Points, in no order, along strands that fork and pass close to each other.
Two points are linked if the straight distance between their rows is under 11.2. Some points are linked to none.
j_624: -2.04  -0.38  0.13  0.50  3.17  0.36  -1.87  0.25  -5.52  -3.29  2.92  4.73  -0.37  1.96  -0.94  2.77  -1.63  -1.56  2.36  -0.65  -0.97  -1.83  -0.09  -1.73  -2.91  5.29  0.60  0.05  -3.51  0.58  3.96  -2.54  1.10  1.78  0.99
j_992: 1.03  -0.45  -1.82  -5.93  3.71  2.76  0.96  -1.25  7.38  0.04  1.63  0.63  0.88  4.08  -0.97  -3.91  1.01  1.24  -3.59  2.33  1.70  0.53  -1.32  0.46  2.60  -2.50  -2.48  0.53  2.08  -0.69  -0.13  2.09  0.87  -3.40  2.51
j_578: 2.81  0.90  -3.46  -2.20  0.44  0.57  0.64  -0.57  1.04  -1.43  -0.29  2.70  -1.42  -1.30  -0.71  -1.56  -1.11  -0.94  -2.37  0.50  0.11  -1.44  4.03  0.43  2.60  -3.09  1.26  -1.57  1.49  -0.06  -1.54  1.85  -1.38  -1.29  1.54
j_210: -1.91  0.19  -2.91  3.21  -4.99  -2.47  -0.62  2.19  -3.02  -0.70  -1.85  2.07  -3.02  -2.24  -1.99  -2.16  -2.11  2.83  1.54  -1.54  -2.67  -4.19  -0.66  -2.28  3.37  1.00  1.63  4.59  0.00  2.09  1.95  -3.19  -1.64  -1.26  3.35
j_122: -0.25  3.01  0.84  -1.99  -0.31  0.69  1.18  -4.06  4.02  3.46  1.06  -1.78  1.26  0.97  2.09  0.05  0.46  2.50  -0.87  -1.23  -1.26  -0.57  -0.84  1.90  -1.16  -2.03  -2.41  0.98  1.51  -1.44  -1.39  2.63  1.21  -2.60  -1.96
j_41: 1.95  -0.01  -2.81  0.30  2.03  3.33  -1.04  -3.04  -2.83  0.57  2.14  6.24  -2.00  0.90  -0.04  0.76  -2.75  0.90  -1.69  1.81  -1.43  -2.87  1.60  3.56  2.31  1.03  -0.43  1.98  0.32  2.21  1.05  -1.58  1.18  -3.85  -0.16
j_716: 0.29  -0.60  0.34  1.39  0.43  0.54  -0.91  -2.86  -5.74  -0.78  3.45  4.55  -0.17  -0.83  0.62  3.75  -2.32  -1.62  2.48  -0.85  -2.16  -1.72  0.92  1.64  -0.70  2.57  -0.02  0.05  -0.79  -0.35  1.90  -0.32  0.68  1.69  0.33
j_534: 0.13  -0.22  -1.24  2.48  -2.56  -3.14  2.32  1.82  -1.00  -5.62  -1.80  -3.61  0.89  -6.11  0.27  -0.99  -1.49  -3.60  4.05  -4.09  2.50  0.16  0.94  -3.87  1.00  1.54  4.65  0.52  0.91  1.23  0.04  -1.75  -4.38  1.80  2.84
j_374: -4.52  -2.69  0.72  -0.12  -0.29  -1.91  0.17  -0.32  0.48  -1.14  0.93  0.71  -0.69  -1.44  0.17  -2.30  -2.11  0.94  -2.86  -1.40  0.77  1.24  -2.07  -2.40  0.74  2.39  -0.63  5.05  -0.83  -2.18  -0.45  -3.66  0.14  -2.54  0.42
j_662: 2.30  1.38  1.17  -1.25  1.90  1.16  0.80  0.03  0.58  0.46  -0.94  0.99  1.95  0.89  1.17  0.09  -1.32  4.71  -1.98  0.63  2.96  -1.65  4.11  -2.89  -0.81  -1.86  1.33  -0.99  -4.33  1.16  0.53  -0.45  -0.22  -1.97  1.92
j_959: -0.02  1.11  -1.81  -4.02  3.56  2.49  -1.60  1.67  0.05  -1.29  0.75  -0.12  -1.38  6.41  3.01  -2.15  2.75  -0.74  -1.18  -2.06  2.74  0.25  -1.37  -0.97  0.69  -0.31  0.76  -3.04  -1.10  0.36  1.61  -1.46  0.54  -1.51  1.21
j_114: -2.90  0.52  -1.44  -2.93  3.41  1.90  -2.86  1.09  -0.58  0.07  2.96  3.75  -2.07  5.00  -0.95  -2.41  -0.35  -1.61  -5.87  2.49  -0.60  2.12  0.60  -1.31  -1.27  1.05  -1.59  0.43  -0.27  -2.35  -1.43  -1.54  2.36  -2.33  -0.60
j_638: 4.23  0.96  -4.70  -0.12  -4.09  -1.43  2.35  -2.94  -0.36  -2.92  -1.35  -0.49  1.00  -3.43  3.79  0.84  -1.70  -0.44  0.88  -0.32  2.75  -5.60  1.38  1.07  3.69  -1.68  4.20  -0.85  1.48  2.42  -1.00  -1.74  -1.83  -1.88  1.38
j_38: -4.48  1.07  1.95  2.15  -3.27  -3.64  -1.06  1.05  -2.59  -2.14  0.12  -4.33  -0.45  -2.53  0.72  -0.24  -0.60  0.05  2.46  -4.66  -1.00  1.01  -1.17  -3.19  -1.29  2.80  -0.08  2.61  -0.44  -1.89  0.30  -1.76  -0.77  0.08  0.01
j_157: -2.47  2.64  3.55  4.47  -2.40  -1.42  1.82  1.14  0.24  4.26  -1.60  -3.56  0.45  -2.06  -2.90  0.72  0.18  2.93  1.90  -2.17  -2.11  2.83  3.18  -0.33  -3.69  0.10  -0.76  0.66  -0.64  -0.60  -1.79  2.47  0.12  1.63  -2.99
j_835: 1.72  2.73  -3.90  1.42  -2.13  0.66  1.19  -3.44  0.21  -1.34  1.95  -0.24  -1.19  -1.12  0.99  0.66  -2.65  -0.94  -0.25  -0.53  -0.95  -0.70  2.33  4.40  -1.05  0.15  1.54  0.30  1.23  0.29  -3.15  0.22  1.29  -2.75  -3.47
j_62: 2.31  -3.04  1.05  -0.52  -0.83  -1.25  1.33  -4.71  0.35  2.57  0.68  1.65  2.19  -4.11  1.51  2.52  -0.57  -0.28  1.78  -0.74  -0.88  -1.35  -1.85  2.97  4.59  -2.09  -2.49  1.65  2.51  0.08  1.41  1.40  -1.35  0.06  1.97
j_773: -2.24  3.91  2.11  0.80  -1.11  -1.91  0.96  -1.07  1.93  3.63  0.15  -1.51  0.15  -1.21  -1.56  -0.20  -0.87  3.27  1.57  -3.02  -3.79  0.52  2.03  -0.15  -2.48  -1.30  -1.81  2.19  0.17  -1.06  -1.52  3.55  -0.56  -0.96  -0.81
j_668: 2.66  -2.34  0.25  -1.57  -3.10  -0.37  0.17  -5.74  0.48  2.35  0.07  -1.64  2.21  -1.13  4.52  2.18  1.95  -1.24  1.00  0.96  -0.72  -3.49  -5.55  4.35  4.81  -2.66  -3.01  -0.04  4.71  0.79  1.19  0.84  -0.65  0.14  0.48
j_333: -0.44  2.17  -1.93  0.67  -0.27  1.89  -2.03  -0.96  -4.20  -2.79  2.76  -0.42  -1.60  3.90  3.56  1.09  -0.80  -1.66  -0.15  -1.79  0.55  -0.31  -0.05  1.74  -2.91  2.76  1.30  -1.24  -2.06  -0.26  0.19  -2.95  2.67  -1.04  -2.74
j_255: 1.52  0.26  -0.65  4.29  -2.43  -1.77  2.08  -1.45  -2.29  1.34  -0.26  -1.83  -0.21  -5.06  -0.52  1.98  -1.23  -2.58  2.55  -4.30  -0.64  2.63  2.02  2.78  1.71  -1.27  0.89  0.11  1.49  0.37  -2.06  1.42  -1.75  2.19  -0.62
j_707: -1.24  0.05  1.52  -0.98  2.89  -0.59  1.41  2.28  -0.45  -3.05  1.57  -1.67  0.30  0.72  -0.21  -1.23  2.23  -2.85  2.30  -4.35  1.21  3.66  -0.89  -3.16  -1.69  2.05  2.98  -3.43  0.13  -1.66  -1.24  0.87  -1.37  4.06  2.25
j_818: 0.47  -1.32  0.61  -3.84  4.66  1.54  1.70  1.72  7.02  1.16  0.62  1.26  0.94  3.78  -2.92  -4.57  2.13  3.05  0.20  1.74  0.50  0.67  -3.16  -1.15  2.04  -2.98  -1.74  -0.29  0.62  1.03  1.31  2.76  -0.34  0.01  5.03
j_893: -4.49  2.61  1.53  1.09  3.18  -2.54  0.43  2.46  -2.60  -0.87  4.06  0.52  0.09  1.59  -5.16  -0.73  -1.08  -0.68  1.24  -2.75  -3.20  4.47  2.36  -4.73  -5.45  3.22  0.35  -0.14  -1.56  -2.97  -1.85  1.12  0.54  2.55  2.16
j_641: 0.10  -0.01  0.20  2.53  0.09  -1.35  -0.84  1.93  0.66  -1.93  -1.12  -2.84  -1.03  -1.30  -1.74  2.55  0.79  -1.98  3.29  1.44  -0.72  2.23  -1.08  2.69  -4.52  3.00  1.43  -0.88  -1.59  1.31  -0.04  -0.07  0.75  1.88  -5.25
j_868: 1.91  -0.06  2.42  0.40  -0.38  -0.23  -0.70  -0.97  -2.85  4.44  -1.05  0.08  1.43  0.29  2.12  1.62  0.32  3.57  0.38  -2.34  -0.57  -2.34  0.48  -1.02  2.81  -3.52  -1.87  -0.45  -1.58  2.04  3.53  0.24  -1.71  0.01  2.92
j_560: 1.86  0.61  -0.37  -3.84  2.28  2.98  -1.14  -1.80  1.79  1.82  0.94  -1.68  0.80  5.84  4.22  -0.72  2.48  1.36  -1.39  -1.00  1.61  -1.02  -3.07  0.66  2.38  -2.76  -2.37  -1.81  0.50  1.48  2.43  -0.22  0.39  -1.83  1.72
j_195: -0.75  -6.04  3.73  0.45  -0.20  -0.74  -0.07  -0.69  0.78  0.70  -1.60  -1.06  2.07  -1.60  1.68  1.73  0.88  1.02  1.36  1.30  2.40  0.68  -4.81  0.44  2.43  1.75  -2.05  2.62  -1.25  0.82  3.45  -3.00  -0.40  0.53  -0.13
j_261: -1.60  2.13  -1.30  2.18  -3.43  -1.84  -0.39  -0.15  -4.49  -4.20  1.55  -1.54  -1.04  -0.82  0.18  0.49  -2.58  -1.27  1.63  -3.53  -0.95  -0.13  2.26  -3.08  -1.65  1.70  1.91  0.78  -1.49  -1.74  0.69  -2.11  -0.59  0.39  1.08
j_516: -3.36  1.67  0.24  -0.67  4.52  -0.90  0.25  4.89  -1.47  -3.47  2.06  1.83  0.02  3.59  -4.36  -2.01  0.15  0.39  -0.53  -0.39  0.60  2.54  2.05  -6.56  -4.83  3.74  2.64  -1.85  -3.44  -1.96  -0.78  -1.32  1.20  1.74  3.39
j_153: 2.34  -2.59  1.12  -2.41  0.60  1.87  2.58  0.62  4.16  0.08  -2.04  -2.83  1.79  2.47  2.06  -1.15  3.89  0.48  -0.73  2.07  3.33  0.11  -3.37  -0.39  2.26  -2.86  0.85  -4.12  1.96  -0.14  -1.03  1.28  -0.88  2.33  1.15
j_752: -4.39  -1.02  0.75  0.07  -2.24  -0.71  -0.06  -0.58  3.27  1.64  -0.49  -1.50  -1.25  -0.25  -0.62  -0.38  1.35  -1.76  -1.85  1.47  -1.61  2.10  -3.47  1.43  -2.53  2.13  -2.53  2.48  1.98  -2.93  -1.55  -0.12  1.94  0.22  -5.68
j_872: -0.54  3.06  -2.00  3.71  -5.14  1.12  0.17  -1.92  -1.65  1.88  0.05  -1.16  -2.31  -0.41  0.33  0.80  -1.03  -0.24  -1.20  0.16  -3.07  -0.56  1.83  3.06  -1.64  -0.38  -0.65  0.93  1.58  -0.76  -2.56  0.16  1.68  -0.50  -4.67
j_407: -1.44  -1.67  0.32  1.63  -1.41  0.58  1.80  1.28  0.66  -0.97  -0.88  1.77  -2.46  0.58  -2.68  -1.56  0.97  1.66  0.70  2.49  -1.83  -1.51  -0.93  0.16  0.41  0.49  1.46  -0.90  1.60  -0.46  -2.13  0.67  -0.22  2.34  -0.46
j_695: 4.50  -0.71  -4.55  -2.92  -0.64  0.83  0.45  -2.25  1.56  -1.48  -1.08  0.67  0.00  -1.77  2.46  -0.69  -0.42  -2.10  -2.62  0.94  3.13  -2.51  1.05  2.07  5.78  -3.23  0.88  -0.78  2.87  1.13  -0.40  -0.18  -1.11  -3.15  1.19
j_504: -0.12  0.34  -3.81  -5.07  4.82  1.98  0.50  -0.30  0.15  -3.51  3.94  4.70  -1.25  3.88  -0.15  -2.68  -0.19  -3.02  -1.61  -1.58  2.34  0.33  2.45  -0.30  1.39  1.60  1.37  -1.98  0.23  0.20  0.44  -0.98  0.06  -2.74  1.94
j_128: -0.60  0.43  -3.25  -3.07  2.78  1.90  0.64  -1.37  -3.02  -5.56  5.79  5.01  -0.95  3.52  0.33  -0.92  -1.42  -4.81  0.00  0.20  0.81  -0.25  2.61  0.18  -1.99  3.87  2.98  -2.93  0.14  -1.20  -0.81  -1.23  0.85  0.18  0.40
j_882: 3.25  -0.39  -0.13  -0.38  3.19  1.52  0.41  0.76  1.53  0.89  0.21  0.77  0.71  -0.97  -2.35  0.95  -0.16  -3.13  -3.17  1.39  1.97  5.51  3.66  1.68  -1.81  -0.45  0.77  -2.27  -1.48  -0.79  -2.77  1.65  0.63  1.15  -2.33
j_788: 1.46  2.51  -2.20  0.29  -2.55  -0.88  -3.97  -0.88  -2.96  -1.96  0.62  -3.46  -0.95  0.54  4.51  2.45  0.64  -3.43  0.32  -1.93  0.00  -1.02  -1.25  2.98  -1.43  0.35  0.92  -1.83  -1.24  0.66  1.07  -1.38  1.39  -0.70  -3.69
j_213: 0.35  -0.92  -1.72  -0.28  -3.72  -0.61  -2.54  0.33  0.15  -1.50  -2.77  -3.24  -1.58  0.43  3.90  0.80  1.97  -2.10  -0.67  0.96  0.73  -1.66  -4.14  2.26  1.14  0.32  0.08  -0.21  0.73  0.39  0.41  -2.31  0.53  -0.36  -3.56
j_75: 0.35  -1.38  -0.49  -1.06  -2.27  -0.82  2.83  0.33  7.05  0.96  -4.59  -1.69  0.90  -2.78  -1.46  -1.43  0.97  0.92  -0.74  4.24  -0.59  -2.65  -0.86  1.68  0.88  -2.95  -0.44  0.55  3.73  -0.12  -1.90  3.39  -0.92  0.61  -2.33
j_700: -2.98  0.09  3.90  1.66  3.90  -1.12  -1.14  4.85  0.25  1.15  -1.13  -0.42  0.36  1.13  -3.62  -0.15  1.01  3.49  1.64  -0.28  0.32  2.67  -0.42  -3.37  -3.90  2.54  -0.69  1.05  -4.08  0.98  1.33  -0.73  0.74  0.47  0.62
j_302: 1.65  -4.32  -1.07  -1.46  -2.26  -1.32  0.52  0.13  4.50  0.30  -4.64  -1.04  1.13  -2.97  0.35  -0.68  0.32  0.13  -1.55  4.11  1.06  -2.51  -2.75  1.34  5.09  -3.06  -1.56  2.33  2.70  1.04  0.61  0.09  -1.68  -0.71  0.59
j_425: -1.41  1.36  -4.08  1.30  -1.89  0.24  0.35  -1.90  -5.65  -5.93  5.12  2.13  -2.06  2.36  -1.33  -0.43  -3.91  -4.47  0.64  -0.51  -1.66  0.19  3.22  -1.42  -2.14  3.59  2.84  -0.68  -0.03  -1.56  -1.27  -2.66  0.53  0.67  0.11
j_760: 2.48  -0.79  -0.61  2.21  0.07  4.84  1.15  -4.61  -0.95  4.04  1.61  1.55  -0.63  0.21  0.70  1.79  0.64  -1.11  -1.41  0.98  -0.84  0.19  -1.22  6.49  2.65  -1.67  -2.43  -0.55  3.83  0.53  -1.58  1.36  1.63  -0.27  -2.72
j_999: -0.98  1.32  2.51  -0.76  -0.99  0.16  -1.83  0.06  -2.67  1.73  0.87  -0.48  0.00  1.75  0.95  1.37  2.01  -0.39  0.23  -1.51  -2.12  -0.13  -0.72  -0.79  -1.15  -1.03  -1.62  -2.47  0.33  -3.12  0.11  1.93  0.93  2.71  0.12
j_2: -3.59  1.72  1.58  4.91  -4.64  -3.11  1.00  1.26  -0.28  0.29  -1.39  -3.30  -0.10  -3.46  -4.68  0.73  -2.33  1.32  1.27  0.90  -2.34  2.63  3.87  -1.49  -4.55  2.39  -0.16  3.37  -1.01  -1.39  -1.92  0.42  0.31  0.28  -3.80
j_864: 2.43  3.79  -0.47  -4.34  2.61  3.00  -0.82  -2.83  5.42  3.74  1.05  -2.88  2.15  4.32  2.76  0.24  2.24  0.36  -1.83  0.78  1.06  1.27  -1.12  2.78  -1.56  -3.11  -3.33  -1.77  0.64  0.03  0.23  2.75  2.09  -3.24  -2.09
j_328: -2.38  2.08  -0.04  -3.82  5.08  0.80  -1.96  2.99  0.16  -0.29  2.51  4.36  0.33  5.96  -2.33  -1.98  0.70  0.56  -2.59  1.97  -0.18  1.84  0.68  -3.61  -4.45  1.66  -0.48  -1.77  -2.14  -3.01  -1.26  -0.22  3.28  -0.52  2.46
j_191: -1.67  -2.39  3.64  3.43  0.12  -3.52  1.43  3.14  2.28  1.52  -3.58  -2.35  1.23  -7.29  -2.56  -1.29  -0.95  1.95  3.75  -1.01  0.84  1.93  0.62  -1.39  1.35  0.32  -0.13  3.70  0.01  3.05  0.46  0.30  -3.23  -0.36  1.11
j_456: 0.10  -1.13  3.35  2.22  2.56  0.44  -0.88  1.72  -1.39  2.26  -1.22  1.11  1.60  -0.51  -2.69  2.74  -1.30  2.55  -1.55  2.00  1.51  3.21  3.15  -0.79  -3.46  1.28  -0.94  0.91  -5.01  0.17  -0.09  -0.87  1.60  0.23  -1.51
j_722: -0.43  0.87  -2.10  -0.13  -0.39  -1.78  -2.20  5.99  0.32  -4.81  -3.11  -4.62  -2.34  0.01  -1.69  -1.01  1.72  -3.71  -1.14  -0.06  1.48  2.65  0.67  -2.70  -1.72  0.62  2.90  -2.28  -0.92  -0.60  -0.55  -0.46  -1.04  2.11  -1.49
j_150: 1.14  0.73  -0.88  -0.48  1.93  -1.06  -1.02  4.46  3.34  -0.21  -3.44  -2.62  -0.74  -1.22  -3.11  -0.13  1.30  -2.57  -2.17  0.99  1.03  4.64  1.80  -0.51  -2.23  -0.95  0.76  -1.52  -1.28  -0.13  -1.53  1.83  -0.65  1.56  -2.33
j_781: -0.06  -2.18  0.72  2.20  -2.70  -2.39  1.22  -0.81  -1.75  1.82  -0.89  1.82  -0.04  -4.99  -1.57  0.89  -1.01  -0.58  0.99  -1.71  -1.70  0.47  1.24  0.57  3.60  -1.88  -0.89  1.80  2.01  -1.36  -0.75  1.36  -1.63  1.73  1.63
j_548: 4.16  -0.92  -0.90  -3.11  -0.67  3.12  -1.21  -4.14  -1.71  0.85  1.06  -0.64  1.42  3.21  6.49  1.04  2.74  -1.89  -0.84  0.76  1.50  -4.15  -3.99  2.38  5.03  -2.95  -1.16  -3.16  2.93  2.42  2.95  -1.09  -0.61  -0.77  1.63
j_709: -3.17  -1.62  1.11  0.36  -0.61  -2.66  -0.25  3.88  2.16  0.58  -2.95  -2.97  -1.88  -1.86  -1.33  -3.33  2.83  -1.99  2.19  -2.70  -1.53  1.69  -4.14  -0.87  2.61  -1.50  -1.16  1.05  3.43  0.27  0.15  1.66  -2.43  2.18  1.06
j_972: -1.94  -2.19  0.32  2.74  -3.04  -3.86  -0.80  3.20  0.45  0.55  -4.37  -0.76  -1.31  -4.10  -1.53  -0.94  -0.27  2.75  3.18  0.63  -0.94  -2.46  -2.34  -0.55  2.86  0.93  0.29  4.56  0.20  3.80  2.22  -2.16  -2.30  -1.46  0.66
j_905: -4.09  1.18  1.75  1.32  0.45  -4.27  1.20  3.93  3.75  -1.04  -1.30  -1.05  -0.76  -5.05  -4.42  -5.13  -1.85  2.71  3.31  -1.72  -2.74  0.14  0.41  -3.01  -0.94  -0.05  0.20  4.06  1.11  1.76  -0.87  2.26  -2.47  -0.77  2.40
j_397: -0.29  0.45  -1.44  3.23  -6.39  -4.89  2.28  0.38  -1.33  -2.85  -2.51  -3.41  0.98  -6.74  0.15  -0.20  -2.51  -1.31  3.39  -3.00  0.21  -1.37  1.89  -2.51  1.96  -0.40  2.58  2.66  2.05  -0.79  -1.89  -0.61  -3.03  1.03  2.68
j_452: -3.48  0.76  -1.06  -2.09  0.90  -0.56  -1.61  0.71  1.92  0.29  1.57  0.30  -2.04  1.78  -1.66  -1.15  0.32  -3.65  -3.68  1.04  -1.93  3.41  -0.82  -0.14  -2.89  1.11  -1.66  0.34  1.10  -3.57  -2.32  0.53  1.76  -0.06  -3.34
j_977: 1.98  -5.43  2.97  -0.09  -1.99  -0.75  0.63  -0.10  3.46  2.87  -4.17  -2.70  2.98  -1.29  1.10  1.11  1.84  2.63  -0.21  5.24  2.34  -1.34  -3.31  0.66  3.77  -2.40  -2.30  1.00  0.44  2.58  2.77  -0.59  -1.25  0.63  0.11
j_813: -2.77  -0.70  2.21  1.96  1.33  -2.43  -2.62  5.00  -0.11  0.14  -2.94  -2.02  -1.75  -1.12  -1.72  -1.41  0.84  3.00  2.42  -1.68  -0.38  0.10  -2.20  -2.78  0.19  1.47  -0.48  2.69  -2.81  3.76  3.93  -2.38  -1.49  -1.08  0.81
j_381: -0.87  0.22  0.85  2.83  -6.16  -4.46  0.91  -0.09  0.56  -1.42  -2.87  -2.94  1.26  -5.99  -0.81  1.08  -2.83  1.60  1.59  1.03  -0.26  -1.41  2.71  -1.10  -1.14  0.79  1.14  3.28  -0.49  -1.18  -1.45  -0.27  -0.82  -0.61  -1.63
j_895: 3.78  2.05  -2.00  -0.57  -0.88  1.71  -2.07  -3.31  -4.95  -1.73  2.98  3.89  -1.03  -0.42  2.56  2.76  -1.00  -3.26  2.28  1.02  -2.31  -3.83  1.76  2.90  0.47  -0.51  1.17  -2.98  1.21  0.75  1.15  1.60  0.35  0.64  0.39
j_571: 2.61  0.69  0.34  1.80  2.12  3.00  -1.15  1.16  -0.85  4.09  -0.95  0.93  -0.30  0.78  -1.15  1.76  -0.39  0.00  -4.27  1.53  1.47  3.69  3.95  1.88  -0.97  -2.32  -1.57  -0.80  -2.60  0.55  -0.83  0.43  1.35  -0.39  -2.34
j_950: -0.03  0.38  -2.86  1.09  -1.41  -3.09  -0.20  4.42  0.39  -7.30  -3.00  -4.00  -1.38  -3.17  -1.89  -1.33  -0.80  -3.42  2.82  -0.76  0.87  0.05  1.18  -3.46  -0.95  1.54  4.40  -0.66  -0.17  1.39  0.44  -0.92  -2.86  1.68  0.84
j_993: 3.81  3.08  -0.63  -4.79  1.50  3.90  -0.59  -1.90  4.18  0.95  0.87  -0.68  2.32  2.20  2.93  -0.56  0.97  -0.20  -4.09  4.43  3.16  0.10  2.22  1.63  -1.78  -2.57  -0.62  -2.43  0.72  -1.01  -1.87  2.21  2.42  -3.84  -2.12
j_933: 0.93  -0.80  0.63  -3.31  3.68  0.89  -1.31  4.51  2.44  1.40  -0.47  2.90  -0.59  3.52  -3.05  -2.68  2.81  0.57  -1.19  1.98  -0.24  0.75  -1.22  -2.37  1.29  -3.48  -1.25  -2.82  -0.55  -0.61  1.59  2.84  -0.16  2.22  4.00
j_801: 1.20  2.58  -2.08  -1.52  1.12  1.68  0.68  -0.14  0.02  -1.62  1.39  4.04  -0.90  1.29  -1.77  -1.92  -2.98  2.25  -2.59  2.07  0.14  -1.72  6.54  -1.52  -1.16  -0.81  1.88  -0.73  -1.56  -0.35  -1.80  0.79  0.31  -2.45  1.34
j_162: -0.22  -1.00  2.40  -1.30  5.85  2.07  3.33  -0.03  -0.26  -0.43  2.78  1.81  2.84  2.47  0.79  -0.53  0.84  -0.65  1.29  -4.10  3.69  3.51  -0.06  -2.21  -1.61  2.30  2.35  -3.09  -1.88  -1.11  -0.68  -0.33  0.12  2.41  2.98
j_294: 0.71  -0.58  0.03  2.58  0.65  -1.17  -2.74  2.65  -2.51  -0.20  -2.91  -1.21  -1.48  -0.38  -0.04  2.47  0.34  1.11  1.73  -0.33  0.64  -0.26  -0.21  -0.16  0.04  0.69  0.61  0.09  -3.77  3.58  3.67  -2.54  -1.05  0.03  -0.97
j_769: 1.83  -0.46  2.08  0.05  7.69  3.45  2.20  -0.89  0.33  3.15  2.45  2.82  2.62  3.67  -0.79  1.32  0.00  1.15  0.56  -2.26  2.10  4.43  0.78  1.56  -1.77  0.41  -0.92  -1.94  -2.18  0.78  -0.47  1.14  1.72  1.10  1.81
j_573: 1.77  1.59  3.63  0.24  4.53  -0.09  2.26  0.80  2.32  3.17  0.62  0.13  3.13  -0.21  -2.87  1.77  1.31  1.37  3.02  -1.53  -0.13  4.66  1.80  0.12  -3.89  0.12  0.81  -2.99  -1.48  -0.30  -1.90  4.08  0.01  3.06  0.98
j_902: -4.33  -1.38  -1.05  0.14  -0.76  -2.44  -0.68  -0.27  -1.30  -0.33  2.42  2.21  -1.94  -1.27  -2.20  -1.39  -2.19  -2.48  -3.37  -0.70  -2.61  2.70  0.23  -1.06  0.24  1.19  -1.19  2.89  1.18  -3.25  -2.30  -1.38  -0.02  -0.29  -0.39
j_308: 0.41  -1.81  -2.06  -0.02  1.33  3.53  0.57  -4.25  0.14  1.20  2.71  5.03  -1.50  0.19  -1.17  -0.53  -2.01  0.06  -3.91  3.76  -1.23  -0.66  -0.52  4.15  2.63  0.41  -1.85  2.65  3.09  -0.21  -2.07  -0.39  1.86  -3.36  -1.49
j_344: 1.94  -2.84  2.75  -3.60  1.66  4.20  0.09  -2.14  0.41  0.75  1.83  4.05  2.35  3.59  2.05  -0.10  1.44  1.43  -0.75  5.33  0.58  -3.06  -2.83  -0.40  1.62  -0.64  -1.87  -1.67  1.38  -1.53  2.03  1.21  1.17  1.45  3.34
j_589: 3.54  0.40  -2.75  1.98  -3.20  0.49  2.84  -4.38  0.92  -1.62  -0.12  -1.09  1.19  -2.98  2.99  1.26  -1.92  1.20  0.17  1.23  2.57  -3.47  1.09  4.05  1.17  -0.13  2.97  0.17  0.58  1.82  -2.76  -1.39  0.72  -2.93  -2.79
j_376: 1.63  -0.81  -1.42  1.50  2.46  1.90  -2.50  -0.13  -2.18  1.74  -0.89  3.99  -2.13  1.33  -0.63  1.93  -1.26  2.51  -0.03  1.39  -1.17  -2.04  0.31  2.37  1.14  0.63  -0.88  1.72  -2.80  4.35  3.42  -2.02  0.28  -2.06  -0.33
j_74: -1.24  2.82  0.69  -0.63  1.83  -0.28  -2.23  0.02  -4.06  -3.88  3.02  -0.07  0.49  3.30  1.46  3.07  -0.37  -0.57  4.13  -1.57  -0.74  -1.87  -0.41  -1.80  -5.59  4.70  1.54  -2.10  -3.56  -1.05  2.34  -0.86  2.32  1.55  0.00
j_177: -0.01  -1.54  -0.95  -1.87  3.71  -0.34  -0.10  -0.15  3.01  -0.08  0.12  0.08  -1.10  0.12  -0.42  -0.48  0.65  -1.16  0.34  -1.42  0.52  2.28  -2.20  1.79  1.38  -0.19  -0.77  0.58  0.56  0.99  0.48  0.43  -0.96  -0.90  -0.09
j_230: 0.32  1.33  -0.08  4.58  -3.25  4.02  -1.13  -1.98  -4.69  4.36  0.49  0.43  -1.70  1.34  2.10  2.26  0.35  -0.10  -2.16  0.69  -1.73  -0.25  -0.13  4.72  0.10  -0.39  -1.63  0.08  1.07  0.40  -0.97  -0.91  2.69  0.10  -4.62
j_803: -2.86  0.40  1.76  2.33  2.27  -1.04  2.00  0.01  -1.80  -1.35  3.20  -0.98  -0.35  0.10  -1.83  -0.02  -0.09  -2.19  2.94  -4.53  -1.49  4.53  0.08  -0.69  -3.19  3.20  1.86  -1.15  0.34  -1.39  -2.44  0.81  -0.58  3.33  -0.14
j_118: 2.26  -1.27  2.38  -0.64  2.13  1.64  -2.04  3.43  -1.43  3.25  -2.16  1.07  0.40  3.19  -0.55  0.48  2.65  2.51  -1.04  1.67  0.67  -0.90  -0.42  -2.56  2.04  -3.64  -1.55  -2.63  -2.39  1.39  3.62  0.62  -0.71  2.50  3.33
j_214: 2.62  -0.54  1.34  -3.58  -0.56  3.02  1.12  -2.20  2.56  0.59  0.38  0.82  2.12  1.41  2.45  -0.86  1.73  1.09  -2.75  4.71  1.29  -2.52  -0.03  -0.15  0.88  -2.77  -0.53  -2.62  2.27  -2.47  -1.81  2.64  0.71  0.06  0.70
j_494: -4.66  -0.95  3.18  0.06  -3.77  -2.51  0.05  0.82  0.26  -0.53  -1.02  -3.41  0.50  -0.89  2.65  -2.54  1.04  2.97  -0.08  -2.53  0.58  -0.87  -3.46  -3.54  0.49  1.15  -0.47  2.97  -0.08  -2.46  -0.02  -2.15  -0.31  -0.63  0.64
j_942: 3.50  2.71  -0.46  -2.03  -2.42  -2.58  -1.31  -0.85  3.85  1.59  -3.14  -4.69  2.77  -3.36  2.17  2.95  0.69  -1.95  -0.20  2.22  -0.28  -1.76  1.32  2.63  -2.51  -3.60  -0.63  -1.80  0.33  0.86  -0.06  3.64  -0.10  -0.15  -4.72
j_778: -1.77  -0.85  0.61  1.58  -4.35  -0.55  -0.74  0.50  2.12  2.28  -3.69  -3.92  -0.93  -0.35  1.17  0.86  2.88  -0.12  -0.15  1.84  -0.59  -0.42  -3.87  2.31  -0.66  0.14  -1.85  0.72  1.26  -0.04  0.45  -0.30  1.09  0.59  -5.68
j_536: 0.93  -5.44  3.06  -1.80  1.71  2.40  2.22  -2.52  1.79  -0.46  0.60  0.51  3.47  1.86  3.20  0.74  1.14  2.06  0.50  2.37  3.99  -1.37  -4.62  -0.77  2.22  0.79  -0.70  0.02  -0.66  0.49  2.72  -2.21  0.07  0.89  1.99
j_667: -0.18  -0.20  -0.73  3.02  -5.85  0.19  -0.03  -0.91  -6.61  0.90  -0.47  3.07  -1.17  -1.01  1.09  0.80  -1.34  2.48  0.63  -1.29  -1.84  -5.20  0.35  -1.64  3.46  0.70  1.03  1.59  0.05  -0.16  1.75  -2.88  -0.63  0.76  2.92
j_940: -0.03  1.10  1.88  1.80  -2.90  1.41  -0.33  -2.01  -4.72  4.19  0.40  2.80  -0.13  0.66  1.29  0.49  -0.63  4.70  -0.14  -1.36  -3.60  -4.37  1.25  -0.07  2.10  -1.57  -1.49  0.88  0.25  -0.17  1.08  0.62  -0.10  0.16  2.61

Follow the links from the first point to the second, and from the first to the third. Name the last point that the two ways share.
j_668, j_624, j_950 | j_560
j_213, j_950, j_803 | j_452
j_2, j_230, j_940 | j_813
j_214, j_114, j_118 | j_864
j_128, j_328, j_624 | j_452
j_210, j_959, j_977 | j_864
j_62, j_494, j_210 | j_560
j_381, j_118, j_872 | j_813

A fork is a point with three links, a tip a point with one. Leave the first point through the second and follow the links. Name the first fork or tip that comes.
j_150, j_722 | j_864
j_162, j_707 | j_452
j_374, j_494 | j_560
j_662, j_801 | j_813
j_41, j_308 | j_662
j_452, j_752 | j_895
j_992, j_818 | j_972
